A landscape with many valleys, sampled at points; each row gives a point and its height.
From any point a ball rolls to the lowest of the 2 points nearest to it. It stops when none of these is lower. Distance is the straight distance between rows; heights are no part of it.
q364: [15 -3 10 -12 -1 -42 -29 -8 -15 45 28 36 13 20 46 -12 -40 -16 17 -9 24 46 -3 -16 -8 -4 28 10 -48 13 -1 7 3 -53 13 -46 -10 41 10 -5 53 -21 27 22 -22 -13 4 -9 39]  (h 33.1)
q239: [-14 -26 32 24 39 -22 -9 66 -40 -3 33 16 -37 24 15 -64 20 9 42 -25 -17 -20 15 -15 -13 -30 7 1 6 -4 -19 -13 -21 -2 -14 22 0 37 -25 -15 3 26 -14 30 -13 7 38 -2 30]  (h 38.0)
q594: [-47 -2 -27 -18 -16 -2 -34 -10 -14 8 -53 45 -19 6 -21 32 -17 -25 20 -11 -42 12 -8 -42 14 35 84 11 33 54 0 -20 -17 -39 -38 -33 -12 -28 13 79 -12 -27 15 -8 10 -23 -1 14 -8]  (h 73.8)
q937: [-23 -3 3 44 4 -20 1 26 1 6 34 -28 32 4 7 -37 -13 15 -41 44 17 9 -25 34 -30 -22 -39 -7 -14 -45 -9 39 20 16 -12 12 11 1 13 11 -26 -19 -9 -8 -23 9 16 -18 -51]  (h 19.1)
q823: [5 8 5 9 3 -59 0 -52 2 60 28 13 -3 25 29 30 -7 7 -25 47 22 31 -33 33 4 -20 3 -8 12 -35 43 11 10 -19 23 -27 -36 33 6 -81 34 -23 22 16 -53 -49 -24 -10 15]  (h 33.4)
q189: [25 11 -13 19 6 -6 -8 0 9 6 13 -9 -9 26 25 -16 26 25 -24 5 20 2 27 48 -38 -3 -48 -17 16 -53 -18 -17 -5 -4 2 1 -14 15 24 -62 4 41 41 -5 -37 6 -25 -21 -6]  (h 25.5)
q674: [46 -30 35 32 13 -35 20 -7 -1 19 35 12 -20 -7 27 -9 0 14 -13 23 -1 4 -39 -1 39 20 15 3 8 -8 30 -18 -6 -38 -11 -15 -40 67 -18 -55 -9 4 -8 13 -20 -22 24 19 15]  (h 64.6)
q859: [7 10 -14 42 -27 -12 5 -7 11 10 12 -41 23 -7 17 1 -13 26 -43 58 10 11 -21 32 -16 12 -51 4 -17 -71 -1 45 33 21 11 9 -4 -4 27 -22 -13 -10 4 -11 -35 1 -20 -22 -46]  (h 9.1)
q408: [-2 -47 34 59 -16 -24 -13 2 -3 -26 -29 0 -17 -2 9 -16 -10 -15 7 -6 -32 -10 -30 -51 46 58 34 14 -7 0 14 -17 12 -37 -32 -1 -22 38 -41 11 -45 7 -43 39 28 3 38 -7 17]  (h 70.1)
q938: [1 -4 -17 -42 -13 12 -4 -19 1 -52 -8 28 -42 -31 5 -14 1 -21 23 -15 -13 4 25 -36 36 7 31 -7 -14 56 7 -17 -27 6 3 -20 4 -24 -26 6 2 8 -20 6 26 6 -2 6 7]  (h 61.9)
q192: [-21 18 -11 -33 10 11 14 -31 12 1 -69 -9 -26 -6 -34 35 2 -10 -7 -27 2 -44 -15 -28 37 22 13 5 51 10 -2 -2 22 29 -7 20 18 -15 15 30 -28 -20 -23 -12 28 -43 -15 -2 -19]  (h 61.3)
q914: [6 -26 25 4 22 -17 5 18 -26 -1 20 -11 9 -23 4 -34 -20 9 10 -9 9 4 -11 -14 28 -7 13 1 -23 11 0 21 -2 -5 -20 -6 -4 33 -11 17 13 -12 -36 -19 22 -10 17 1 12]  (h 89.1)
q94: [2 15 -21 -25 -37 64 12 2 6 -52 8 5 17 -17 -27 -15 8 10 3 4 12 -1 26 7 -18 -15 -44 10 -52 3 -25 14 -17 9 11 25 31 -46 -16 8 12 -11 -1 -17 6 40 -3 -1 4]  (h 65.8)
q396: [90 -22 -1 27 -9 24 8 -16 11 50 -9 -68 20 -20 27 32 -4 24 19 29 -9 -2 -5 8 -35 27 -48 40 -20 -38 18 16 13 6 5 16 -13 10 10 3 18 1 -20 -26 11 19 -14 39 15]  (h 41.7)
q257: [23 -25 -50 17 1 -27 -37 -6 -20 21 -2 59 0 47 5 21 -10 -11 50 -55 -3 20 -6 -36 -19 1 35 -1 49 -9 -20 -24 19 -26 5 -57 -32 11 36 -16 25 20 58 26 -36 17 -23 9 33]  (h 55.1)
q451: [-16 -22 66 12 70 -8 13 27 -16 1 62 -8 -19 -1 32 -35 28 3 -29 13 13 5 -23 -11 28 -49 -18 -11 -16 2 -7 -35 -35 -8 -35 45 15 1 -12 -44 24 0 -68 -14 0 -12 16 -10 -11]  (h 92.2)
q835: [-14 -13 -7 0 53 -6 5 6 -20 21 -41 21 -61 18 -12 29 25 2 33 -51 -7 -42 -14 -53 41 -5 13 3 68 3 -6 -35 2 -11 -39 17 5 24 24 -15 3 -3 15 -6 5 -29 -12 -5 14]  (h 54.0)
q4: [-19 17 -1 -10 -13 18 21 -36 36 -37 -11 -17 2 -11 -12 35 2 -26 -55 20 11 18 0 5 64 10 1 -32 1 -5 10 20 10 31 30 18 7 -38 -16 17 -19 -8 -36 -10 21 -16 -19 2 -60]  (h 75.0)
q278: [-18 -10 -2 -4 13 -41 -16 -17 -18 9 20 45 -3 12 27 -3 -32 -14 15 -8 10 37 -31 -35 27 -7 51 -9 -8 15 14 3 14 -54 -14 -36 -34 42 -17 -12 45 -13 10 -10 -4 -42 4 -2 14]  (h 39.4)
q691: [14 9 -23 -6 -23 0 14 -44 22 -1 -8 -38 71 -17 5 42 -39 2 -27 39 37 37 -27 13 -2 -3 -20 8 -44 -8 23 53 16 -11 18 -11 -12 -22 4 27 17 -42 -17 -28 23 -7 -5 0 -22]  (h 80.8)
q518: [31 16 -5 -11 -53 15 12 16 17 -35 -12 20 -16 -7 -33 -35 39 11 30 -23 -33 -35 46 3 -8 0 11 5 14 31 -5 -20 -14 22 11 11 19 -10 -28 8 -28 33 -22 11 35 22 14 30 27]  (h 44.2)
q325: [-30 2 -27 -41 -12 29 -20 -3 -8 -19 -55 20 -9 4 -41 17 -11 -7 37 -28 -35 11 9 -14 -26 25 52 20 26 57 2 5 -26 -3 -12 -37 16 -32 16 65 2 -32 14 -5 29 -6 -14 26 13]  (h 77.4)
q40: [4 -27 33 33 34 18 9 43 -31 -4 -16 -33 -17 -10 -21 -19 11 22 41 -14 -22 -50 -2 -12 9 -7 -2 30 -6 7 3 16 0 30 -27 50 24 26 -12 38 -16 -26 -67 -11 50 11 30 2 23]  (h 60.8)
q939: [-44 20 21 -10 1 41 26 54 12 -6 -6 3 -13 -6 -42 -19 36 3 1 2 2 -34 9 13 8 -22 -18 -3 -18 26 -1 -7 -3 34 -10 60 63 -21 -10 44 -44 -34 -41 2 32 11 23 -12 -13]  (h 65.7)
q634: [57 14 -6 8 -20 -23 -16 -21 16 35 22 38 -49 19 43 -17 14 9 13 -11 19 12 22 11 -3 26 -6 0 22 -25 5 -31 -5 -6 41 -35 -14 26 11 -75 -1 27 33 59 -59 12 -14 10 21]  (h 39.2)
q240: [46 -46 45 61 -19 -25 -2 -1 -18 6 9 -3 -11 -1 12 -23 -10 4 -3 7 -22 -1 -46 -24 33 43 11 33 3 -13 31 -4 13 -29 -23 -18 -42 66 -21 -31 -45 15 -22 41 -6 14 31 20 18]  (h 67.3)
q770: [-19 -19 -3 5 -29 -6 -19 24 -15 -24 -30 15 -7 -1 -17 -27 -18 -5 48 -2 -36 -18 -1 -18 9 40 48 14 -17 32 -2 7 -15 0 -19 -10 -8 -1 -24 69 -36 -7 -38 38 35 10 43 20 11]  (h 40.8)
q338: [-35 13 -1 2 -52 -8 -10 25 8 -18 -44 28 -9 9 -28 3 20 -22 32 -30 -57 -50 24 -14 -10 39 32 -10 49 -1 -10 4 0 33 21 10 -14 -14 -26 19 -56 34 -13 63 8 3 35 36 -3]  (h 51.6)
q642: [-25 -4 22 7 22 -11 -28 24 -25 0 67 8 -23 17 47 -71 -8 -6 10 11 -2 26 -16 -17 -3 -13 -30 -9 -56 -19 -5 12 -2 30 -1 14 13 5 -26 -35 11 -2 -40 27 -24 27 25 -20 -10]  (h 26.5)
q689: [-24 1 -24 -46 2 50 6 -20 -5 -44 -34 -2 14 -21 -32 21 -17 -6 5 -7 27 23 4 -5 12 -7 2 12 -34 45 19 19 -44 -4 14 2 23 -53 -17 54 8 -54 -20 -43 53 11 -19 7 -4]  (h 52.8)
q782: [76 -23 10 22 -10 20 21 -18 18 21 14 -52 27 -22 21 2 2 26 8 53 -6 2 -38 6 5 20 -19 31 -48 -13 32 22 11 20 5 9 -11 14 4 6 1 -20 -69 -36 20 14 11 36 -6]  (h 35.4)
q313: [-59 -3 18 -13 -2 -12 -8 66 -14 2 2 33 -22 5 -10 -38 -8 3 50 -23 -35 3 4 -1 -20 5 46 -4 -26 36 -22 4 -19 2 -10 -4 11 1 -23 60 -16 -9 -6 33 -2 11 40 -6 20]  (h 33.7)
q19: [-43 24 14 -26 -22 0 -14 53 34 -26 15 57 -16 -6 0 -16 -8 -46 -5 -10 -37 24 46 26 -30 -10 67 -22 -31 35 3 -17 -11 21 30 -2 14 -35 -23 58 -38 15 28 25 -36 -10 26 -10 -26]  (h 33.9)
q803: [-27 -3 -2 0 22 54 32 24 -11 -27 20 -10 -3 -33 -20 -23 17 20 -16 2 21 -18 5 7 -9 -51 -61 1 -35 3 -34 -4 -32 -7 -18 44 26 -38 0 -11 22 -18 -13 -38 6 39 -4 -8 -10]  (h 62.9)
q300: [1 -24 21 19 65 -11 -7 41 -39 11 16 -15 -47 26 10 -30 13 11 17 -32 1 -19 22 -18 -22 -38 -5 -7 39 -26 -11 4 -30 -6 -24 19 -2 22 -7 -28 33 18 5 -12 -6 -12 -9 -19 13]  (h 43.3)
q885: [55 16 -3 9 -43 24 5 16 8 -6 16 4 -9 2 -6 -49 55 35 23 -15 -20 -19 42 29 -28 -5 -38 2 7 -5 -10 -25 -3 23 0 17 5 5 -10 -29 -11 56 0 6 15 46 6 14 20]  (h 48.8)
q457: [-14 -31 -24 32 29 -29 -32 1 -38 16 -12 24 -9 38 4 -2 -20 -8 46 -47 -14 3 -5 -39 -16 -15 18 -3 60 -41 -10 14 26 7 -9 -24 -27 31 14 -22 20 32 35 15 -27 1 -27 7 11]  (h 50.5)
q974: [46 4 10 15 -43 12 16 -25 28 -1 15 -26 22 -3 6 -1 3 11 -31 59 6 30 -30 22 25 20 -14 14 -49 -6 32 36 16 28 30 5 4 -14 2 5 -31 -22 -56 4 7 18 5 23 -50]  (h 28.1)
q242: [10 -16 -10 -25 -2 0 14 10 -12 0 3 -16 30 -21 -22 -23 -12 6 8 -13 21 13 12 15 -8 -12 9 18 -28 52 -8 3 -27 -19 -6 -28 10 -3 4 48 8 -24 -10 -21 22 4 16 5 22]  (h 87.2)
q235: [-2 5 35 19 14 5 5 -14 -5 54 54 -40 65 -25 22 28 -41 -2 -33 50 26 26 -37 6 3 -40 -51 8 -86 -1 30 18 -19 -37 -11 12 -17 -4 11 -29 80 -32 -10 -13 -3 30 -13 8 24]  (h 85.4)
q157: [7 8 -23 -9 -6 2 19 -42 25 -12 -40 -27 40 -21 -21 29 -23 -3 -21 14 22 13 -20 0 8 11 8 -3 13 5 16 38 16 6 14 -8 -7 -22 -9 42 -5 -24 -33 -37 35 -29 -8 18 -28]  (h 78.2)
q75: [-65 11 8 -23 -16 1 -12 65 10 -2 -1 27 7 4 -24 -25 -4 -2 23 -16 -23 14 21 34 -61 4 38 -15 -15 19 -23 2 -7 24 20 -16 27 -13 -12 52 -18 5 27 23 -22 6 31 -16 -3]  (h 26.6)
q141: [19 -32 54 16 50 6 5 12 -33 -3 57 -24 1 -26 21 -35 2 7 -8 12 -3 -6 -20 -12 20 -18 -22 7 -39 -1 13 -1 -18 0 -30 12 -8 28 -8 -31 38 6 -66 -32 13 10 11 -2 16]  (h 90.8)
q129: [-67 39 20 -34 5 51 30 20 0 -59 9 21 -2 -8 -33 49 11 -34 -60 -31 23 3 25 24 14 -29 -22 -23 -38 21 -23 -35 -30 -16 17 39 47 -63 -23 26 -4 -32 41 -19 7 14 -27 -7 -24]  (h 41.2)
q589: [45 -8 -9 -15 -21 -17 -5 -23 -12 24 -3 -20 59 -14 5 -5 -45 1 18 8 15 24 -1 2 0 5 13 30 -52 35 13 25 -12 -33 -3 -41 -6 11 13 48 23 -29 -15 -13 32 -6 9 13 25]  (h 85.3)
q264: [86 -3 7 -7 -20 5 10 -26 20 33 12 -13 5 -18 16 -6 16 15 11 10 6 -3 12 11 9 30 -17 13 -7 14 12 -16 -8 -8 15 -26 -16 15 15 -39 11 18 1 16 0 18 -3 25 27]  (h 49.3)
q985: [39 -6 -10 26 10 -46 -11 5 -2 28 20 17 -19 48 31 -22 15 18 5 -7 24 17 22 38 -30 -6 -8 -12 26 -53 4 -26 -10 -17 25 -23 -20 48 27 -61 -5 26 38 41 -59 -8 -11 5 3]  (h 33.2)
q277: [5 -3 -7 -11 39 4 -33 -15 -24 14 21 -5 10 7 39 1 -10 -3 -1 -3 32 29 3 -16 -39 -27 -35 5 -5 -25 -28 10 -1 -22 -9 -6 8 0 10 -64 78 0 49 -26 -35 8 -22 -46 33]  (h 53.8)
q618: [-10 0 16 5 0 -27 -20 44 -6 -1 53 28 -19 18 33 -79 7 -1 34 5 -17 12 -1 4 -9 1 6 -1 -41 11 -10 2 11 18 10 -4 11 23 -27 -15 -23 13 -14 55 -21 25 45 -1 9]  (h 32.1)
q535: [45 19 -34 -17 -48 49 12 -39 31 -38 -20 -10 23 -5 -16 12 12 8 -12 -9 14 -8 38 17 -19 8 -37 6 -16 -4 -29 -2 5 -1 16 0 6 -30 -3 -6 18 15 27 -33 3 14 -25 0 4]  (h 62.1)
q662: [50 -33 9 24 20 22 30 27 -18 -1 -25 -32 -10 -20 -22 -10 28 42 46 -25 -20 -50 18 0 -12 -14 -11 21 17 3 -3 -15 -6 19 -23 27 -8 12 -8 19 -19 19 -43 -13 47 15 17 37 29]  (h 56.9)
q229: [-27 -4 1 12 -30 -43 -8 15 23 -3 -33 18 1 -4 -27 1 -17 -23 -12 8 -17 2 5 9 12 39 57 -14 30 4 5 -5 18 -16 0 -18 -16 7 5 65 -69 8 0 37 -3 -31 35 22 -30]  (h 45.5)
q884: [-46 13 -10 -59 2 45 16 -1 -3 -47 -6 16 -8 -14 -22 37 5 -30 -11 -25 10 25 33 0 26 -27 13 -9 -29 76 11 -18 -51 -14 17 1 35 -60 -15 34 11 -32 24 -22 35 8 -33 -2 -2]  (h 47.4)
q732: [-28 15 -43 -25 -21 20 -56 -33 -14 -33 -48 17 23 21 -28 33 -10 -10 24 -25 -6 12 -5 -10 -59 36 -3 -2 31 -16 -35 6 47 49 10 -13 17 -24 11 -20 4 3 67 -20 -28 19 -35 -28 2]  (h 36.1)
q391: [-11 -7 -17 -22 -3 -5 -6 -32 9 -33 -38 32 -39 -23 14 22 -7 -40 -3 1 -11 -4 -8 -54 64 25 53 -12 25 46 11 -17 -6 -20 -16 -9 -13 -13 -9 12 -12 -1 -18 13 24 -23 3 0 -20]  (h 65.5)
q491: [25 -5 -22 21 33 8 -9 -15 -19 15 -5 -37 -10 8 22 13 7 21 0 3 10 -8 8 8 -40 -7 -50 -5 47 -56 -11 14 12 7 -17 1 -25 2 22 -52 29 43 38 -32 -8 12 -44 -27 -6]  (h 15.9)
q241: [-11 8 15 -1 2 -61 -12 -28 -5 51 43 34 14 24 52 7 -30 -3 -23 23 38 61 -19 4 -10 -20 9 -4 -41 -5 24 14 2 -34 32 -30 -16 36 -8 -48 32 -32 20 34 -50 -35 -4 -15 13]  (h 26.2)
q646: [-24 -24 -10 27 22 -45 -33 -18 -26 7 1 43 -28 22 17 -2 -24 -21 25 -25 -12 21 -32 -61 28 13 36 -11 45 -18 2 4 46 -23 -19 -15 -37 47 -13 -28 28 2 10 -11 -11 -32 -17 -1 8]  (h 45.0)
q133: [0 -5 0 10 42 52 5 19 -35 -18 28 -26 -6 -31 -1 -13 -7 12 -4 18 11 -35 -2 -6 -51 -51 -62 23 -38 -30 -37 11 -36 -23 -38 39 11 -25 14 -26 54 2 8 -42 -18 44 -4 -18 1]  (h 59.2)
q231: [-47 20 6 24 -14 13 16 18 14 -29 36 -10 55 -5 -15 -7 -7 -4 -60 46 36 25 -31 36 -3 -36 -37 -6 -46 -32 -20 19 19 8 13 26 18 -34 3 33 -23 -34 -12 -2 -19 35 5 1 -80]  (h 27.7)
q582: [-47 43 -3 -41 -14 35 -3 -10 26 -7 -74 16 -31 11 -44 44 -12 -52 -11 -14 -36 -35 1 -31 31 40 47 11 34 15 29 -14 -6 40 -1 21 23 -33 21 63 -53 -19 -10 20 4 -50 13 0 -45]  (h 66.5)
q166: [-25 -7 -7 5 59 1 -1 37 -32 7 -25 17 -69 29 -7 -2 31 13 45 -57 -11 -29 22 -26 -18 -25 0 -16 61 -7 -12 -6 -15 13 -23 16 18 10 7 -29 15 10 36 0 0 -5 -26 -10 28]  (h 48.5)
q495: [48 -16 26 45 11 -40 2 -4 -23 63 28 -39 0 2 32 7 -16 14 -17 29 -4 5 -16 17 -20 -1 -26 20 19 -51 33 27 15 1 -5 -7 -34 44 18 -38 5 18 7 -3 -21 -13 -20 3 -1]  (h 45.7)
q105: [61 3 -5 -45 -21 12 13 -56 29 15 15 -12 32 -21 22 20 -9 -12 0 28 15 16 2 4 41 6 1 1 -31 53 32 -12 -36 -28 19 -38 -19 -9 7 -28 41 -8 5 10 23 18 -14 18 34]  (h 54.1)
q800: [3 12 9 33 -43 6 4 -11 19 24 44 -15 18 3 13 2 5 15 -60 74 16 33 -32 37 17 5 -40 16 -55 -33 1 32 18 18 39 14 11 -18 22 -33 -21 -23 -8 19 -33 36 -16 -5 -57]  (h 19.5)
q255: [-17 19 18 4 4 -16 38 -16 42 -16 22 -9 -4 -11 8 19 23 5 -65 30 13 6 -8 25 76 0 -10 -43 3 -10 5 -10 7 19 19 23 0 -19 0 -26 -25 12 -35 -5 8 -26 -19 -7 -60]  (h 72.4)
q554: [-23 24 -35 -29 -5 3 -8 -50 8 -1 -65 24 0 5 -57 55 3 -27 -15 -34 -15 -17 -12 -24 2 23 37 5 76 23 -12 -24 16 12 13 -11 3 -25 38 41 -26 -22 15 -29 23 -38 -36 9 -17]  (h 56.6)
q684: [36 -16 17 -2 38 -30 21 -5 3 22 38 5 -4 -1 29 -13 10 11 -8 5 22 12 -10 6 22 -19 10 -24 9 1 10 -23 -22 -40 -7 -18 -28 40 -1 -57 34 4 8 -6 -18 -24 9 14 23]  (h 61.7)
q753: [36 25 4 -7 -62 9 6 -12 28 -63 1 30 -29 3 -13 -26 36 -33 -7 5 -58 -28 43 -9 21 18 29 -6 6 15 9 -17 1 40 15 14 15 -23 -35 7 -50 35 -35 30 31 8 28 31 1]  (h 39.6)
q482: [-30 26 -38 -16 -20 2 -54 -34 8 -38 -17 29 5 20 13 24 -6 -13 -10 0 11 12 11 15 -32 23 -25 -28 15 -50 -43 -10 47 28 23 -8 12 -11 9 -48 8 25 71 -10 -60 8 -45 -46 -4]  (h 43.2)
q470: [54 22 2 5 -76 0 1 -24 35 -16 12 5 -4 16 -8 -31 21 -10 -10 21 -35 -7 35 17 -4 32 -13 5 -15 -8 9 12 22 45 39 0 20 -11 -8 -4 -42 24 -19 42 -3 23 12 30 -13]  (h 34.0)
q93: [-41 -20 33 36 -10 -24 -10 27 -6 4 -55 -8 -11 10 -11 8 -11 -16 9 -8 -24 -35 -32 -49 50 49 34 13 15 -6 1 -8 26 -7 -41 23 -7 23 -23 52 -61 -1 -32 41 17 -22 49 -10 -3]  (h 68.5)
q880: [-42 8 12 2 -29 -18 -9 46 34 -9 -15 51 -25 -7 -7 1 -8 -45 -7 6 -39 -1 32 18 7 21 85 -16 7 32 4 -37 -6 -8 1 5 -6 -20 -5 84 -61 25 18 37 -37 -30 52 5 -29]  (h 39.8)
q834: [-45 7 -22 -17 27 -28 5 -22 15 -3 6 8 27 0 7 24 -2 5 -42 9 33 28 -16 26 3 -31 -3 -41 21 -16 -8 -1 16 -13 11 -8 -1 -7 4 -28 17 -2 33 -29 -17 -31 -24 -28 -11]  (h 33.8)
q140: [-54 19 -7 -46 26 -2 19 18 17 21 -32 28 -30 8 -28 39 0 -13 -6 -26 14 -8 -5 -8 31 -3 43 0 33 39 -1 -35 -5 -23 -8 -4 27 -1 30 45 -15 -24 21 -3 -6 -50 5 -23 -2]  (h 66.2)
q312: [61 10 -29 -42 -22 49 11 -62 32 -5 -10 -25 45 -16 3 36 3 9 -6 11 16 -4 21 14 14 4 -25 4 -24 33 4 -15 -21 -18 20 -13 -7 -38 0 -19 54 4 12 -38 23 20 -29 13 27]  (h 58.2)
q608: [-56 28 11 -46 13 28 28 48 23 0 -19 24 -42 3 -33 5 30 -1 6 -29 -4 -28 27 -2 7 0 7 -4 -7 40 4 -24 -19 19 -8 27 57 -9 16 45 -34 -21 11 18 7 -23 7 -16 -4]  (h 61.6)
q818: [32 -1 21 -3 -18 -13 7 -28 -2 53 24 -30 77 -27 15 23 -43 0 -17 33 32 28 -21 11 7 -23 -11 14 -73 25 31 32 -6 -32 2 -23 -14 8 13 12 46 -44 -13 -5 28 -2 -4 2 28]  (h 83.3)
q776: [27 -20 26 38 39 8 -14 32 -36 18 52 -55 2 5 20 -27 -15 2 -1 28 -3 -27 11 0 -68 -30 -59 25 -10 -44 -10 23 -20 -20 -29 23 -1 4 6 -24 42 26 11 -35 -16 25 -5 -27 -6]  (h 55.2)
q991: [-64 27 10 -13 -3 33 26 16 9 -46 14 -2 34 -15 -32 35 -9 -29 -63 8 33 29 0 28 16 -25 -12 -16 -26 7 -12 -7 -9 0 24 33 26 -52 -20 51 -16 -31 8 -12 6 16 -3 -5 -54]  (h 35.3)
q614: [-17 12 -37 -23 -23 -31 -16 -44 16 -13 -40 19 9 -7 -24 21 -17 -30 -7 -10 -16 13 -4 -3 0 31 50 -15 45 11 -1 4 27 4 16 -41 -14 -9 15 28 -23 3 13 3 1 -23 -14 19 -30]  (h 51.3)
q718: [-15 -3 -45 21 17 1 -37 -21 -34 -10 -40 -18 17 24 -3 21 -8 4 25 -26 -6 -5 -6 -12 -64 5 -34 -3 57 -59 -25 29 45 42 -7 2 -12 -9 20 -32 6 28 54 -11 -19 20 -49 -25 -3]  (h 27.0)
q102: [-37 34 -18 -18 17 -1 32 -38 32 7 -22 -9 42 0 -24 58 6 16 -67 5 38 -5 1 46 23 -34 15 -44 38 12 -5 -31 18 -21 13 1 -1 -5 19 10 0 -6 33 -51 29 -38 -22 -14 1]  (h 41.4)
q252: [-43 17 3 -12 -7 7 15 41 5 4 -51 23 -40 12 -33 8 27 1 35 -49 -29 -48 21 -15 7 21 17 -1 44 17 -4 -15 -5 19 -14 18 23 -3 9 34 -43 7 6 38 9 -11 17 11 12]  (h 56.8)
q262: [-10 13 -21 -25 3 19 -44 -25 -7 -17 12 19 5 6 49 13 -7 5 -20 11 39 26 11 1 -29 -4 -49 0 -18 -32 -48 -10 16 -14 17 3 11 -20 14 -75 52 10 68 3 -55 19 -33 -47 18]  (h 49.5)
q727: [11 -12 -10 -42 -6 42 15 -22 -6 -46 4 -8 -12 -34 -14 -4 8 1 22 -6 11 9 19 -12 41 -9 -11 11 -46 50 16 -10 -43 11 3 13 11 -37 -21 6 13 -20 -60 -24 52 32 0 9 16]  (h 57.9)
q959: [56 -2 -14 -3 20 21 35 -10 10 32 8 -61 48 -25 -1 31 17 32 -22 16 14 -17 0 38 -30 -15 -30 -7 -1 -6 0 -15 -9 -32 -10 4 -26 13 15 -10 26 10 20 -58 16 5 -8 17 12]  (h 52.2)
q134: [14 -15 25 34 33 -22 -37 11 -40 25 36 -38 -6 19 34 -22 -40 -4 10 1 4 11 6 -19 -32 -18 -31 15 20 -51 23 55 12 -4 -12 -1 -14 42 5 -31 49 20 8 -14 -16 -7 -23 -27 -8]  (h 50.7)
q362: [2 -17 -8 19 -28 -6 -3 8 -6 -19 -43 -7 5 3 -17 -19 -1 4 51 -20 -38 -35 5 -26 -1 33 13 13 26 -1 -5 26 11 26 1 -2 -22 1 -18 23 -40 20 -29 50 24 14 28 40 9]  (h 46.6)
q845: [-14 4 -18 -17 2 -25 -5 6 11 -3 1 8 15 1 0 -8 -12 -2 -12 -9 24 27 9 20 -21 -5 4 -16 6 -6 -18 5 16 -1 16 -26 8 1 1 2 1 5 34 3 -32 -7 5 -23 -10]  (h 26.7)
q493: [35 -8 -11 36 -2 27 14 27 -22 2 -18 -27 -3 6 -11 -24 39 39 48 -24 -26 -53 29 8 -38 -14 -41 3 29 -23 -5 13 -3 41 -6 40 -5 6 -17 -9 -19 51 -18 13 30 33 8 19 20]  (h 53.1)
q270: [28 -3 32 24 24 -34 0 -15 -8 81 44 -29 13 12 36 37 -7 16 -43 53 14 2 -20 37 -30 -22 -28 8 5 -41 50 19 -6 -23 -3 -2 -44 33 20 -66 59 -2 30 -18 -37 -29 -30 -10 30]  (h 40.3)
q361: [25 -2 -18 -16 44 -9 1 -11 -13 24 13 2 19 11 9 9 14 13 7 -21 27 12 -4 2 -12 -41 6 -15 22 10 -14 -24 -10 -40 -7 -28 -18 17 16 -46 63 2 47 -41 -8 -8 -12 -16 38]  (h 58.1)
q867: [-33 -12 -33 -30 10 10 -19 3 -25 -6 -40 20 -1 12 -27 18 -4 5 46 -51 -15 15 -8 -24 -45 3 34 10 30 32 -21 6 6 4 -10 -43 6 -6 16 24 23 -20 48 -22 6 13 -29 -4 32]  (h 80.6)
q320: [14 17 -6 2 -35 25 -2 -14 18 -34 23 -4 -27 -2 17 -49 19 0 19 26 -23 2 0 -15 16 32 -30 2 -24 -15 2 24 18 61 18 11 12 -17 -27 -34 -19 17 -46 32 8 42 9 -6 -11]  (h 26.9)
q301: [-19 -17 37 40 30 -4 2 32 -25 3 -46 -38 -24 0 -10 8 -3 -1 20 -26 -17 -63 -27 -46 41 17 0 22 37 -20 5 17 16 25 -37 48 12 39 -3 33 -26 -5 -48 20 20 -28 26 -19 -2]  (h 64.9)
q503: [-23 8 18 10 11 -1 21 28 17 -9 6 -17 -15 -6 -9 -27 25 12 -34 14 10 -21 -5 12 28 -4 -23 -29 14 -10 -16 -1 15 45 -3 46 30 -13 -2 10 -38 -2 -40 3 9 -8 10 -21 -46]  (h 69.3)
q611: [72 -25 -12 27 23 2 21 -12 -16 35 -15 -64 27 -15 3 33 -7 23 24 -19 -2 -18 5 10 -36 -13 -21 16 23 -31 15 6 15 -10 -15 -10 -24 24 12 14 9 27 5 -30 26 -2 -12 40 4]  (h 47.5)
q832: [-8 4 12 14 5 35 -5 22 -7 -21 62 -3 -24 -8 29 -69 35 16 15 30 -17 -2 -13 -9 7 -7 -46 9 -31 -20 -8 7 0 44 -9 33 20 -20 -19 -54 1 18 -55 16 3 52 23 -17 -6]  (h 19.3)
q785: [24 15 -7 1 -3 -13 41 -26 33 26 7 -40 70 -16 -13 33 -2 31 -51 26 31 6 -11 61 -4 -27 -8 -23 1 9 14 -5 6 -27 12 -19 -18 6 20 1 0 -6 23 -39 13 -21 3 12 1]  (h 47.7)
q955: [-32 13 -8 -13 -23 -23 -19 39 24 -17 -7 29 13 29 -20 -7 -1 -1 -3 -26 -7 7 34 55 -51 7 36 -29 11 -16 -26 -25 17 14 35 -35 14 -1 0 31 -30 31 61 15 -49 -10 5 -8 -2]  (h 17.5)
q883: [47 9 5 -10 -21 -12 10 -17 23 -6 37 29 -41 -8 27 -34 20 -2 2 9 -1 1 12 6 23 25 4 -9 -7 16 8 -31 -5 -4 29 -27 -2 14 -12 -49 -18 31 0 38 -24 13 20 14 5]  (h 44.6)
q840: [-40 4 -8 -18 5 -7 6 9 -4 27 -42 21 -11 2 -25 53 -17 -18 -8 -4 4 -4 -25 -30 46 13 66 25 27 58 12 -21 -13 -61 -44 -17 -1 -3 20 84 -14 -31 5 -11 22 -55 19 -3 13]  (h 70.2)

Two balls start at each pair of points below. Name the first point that both come to, or write never.
q301, q166 => q832
q408, q264 => q491
q835, q938 => never
q959, q776 => never

Where does a ball stop that starts at each point below?
q93 => q832
q94 => q491
q727 => q859
q803 => q241

Call two points neighbours if one is among the 2 nearest of the other. Go from one point of each pair to the other, from neighbour to neighbour, staying as low as possible. Name the highest point that can't be avoided.
q75, q859 => q959
q491, q241 => q94
q832, q491 => q408
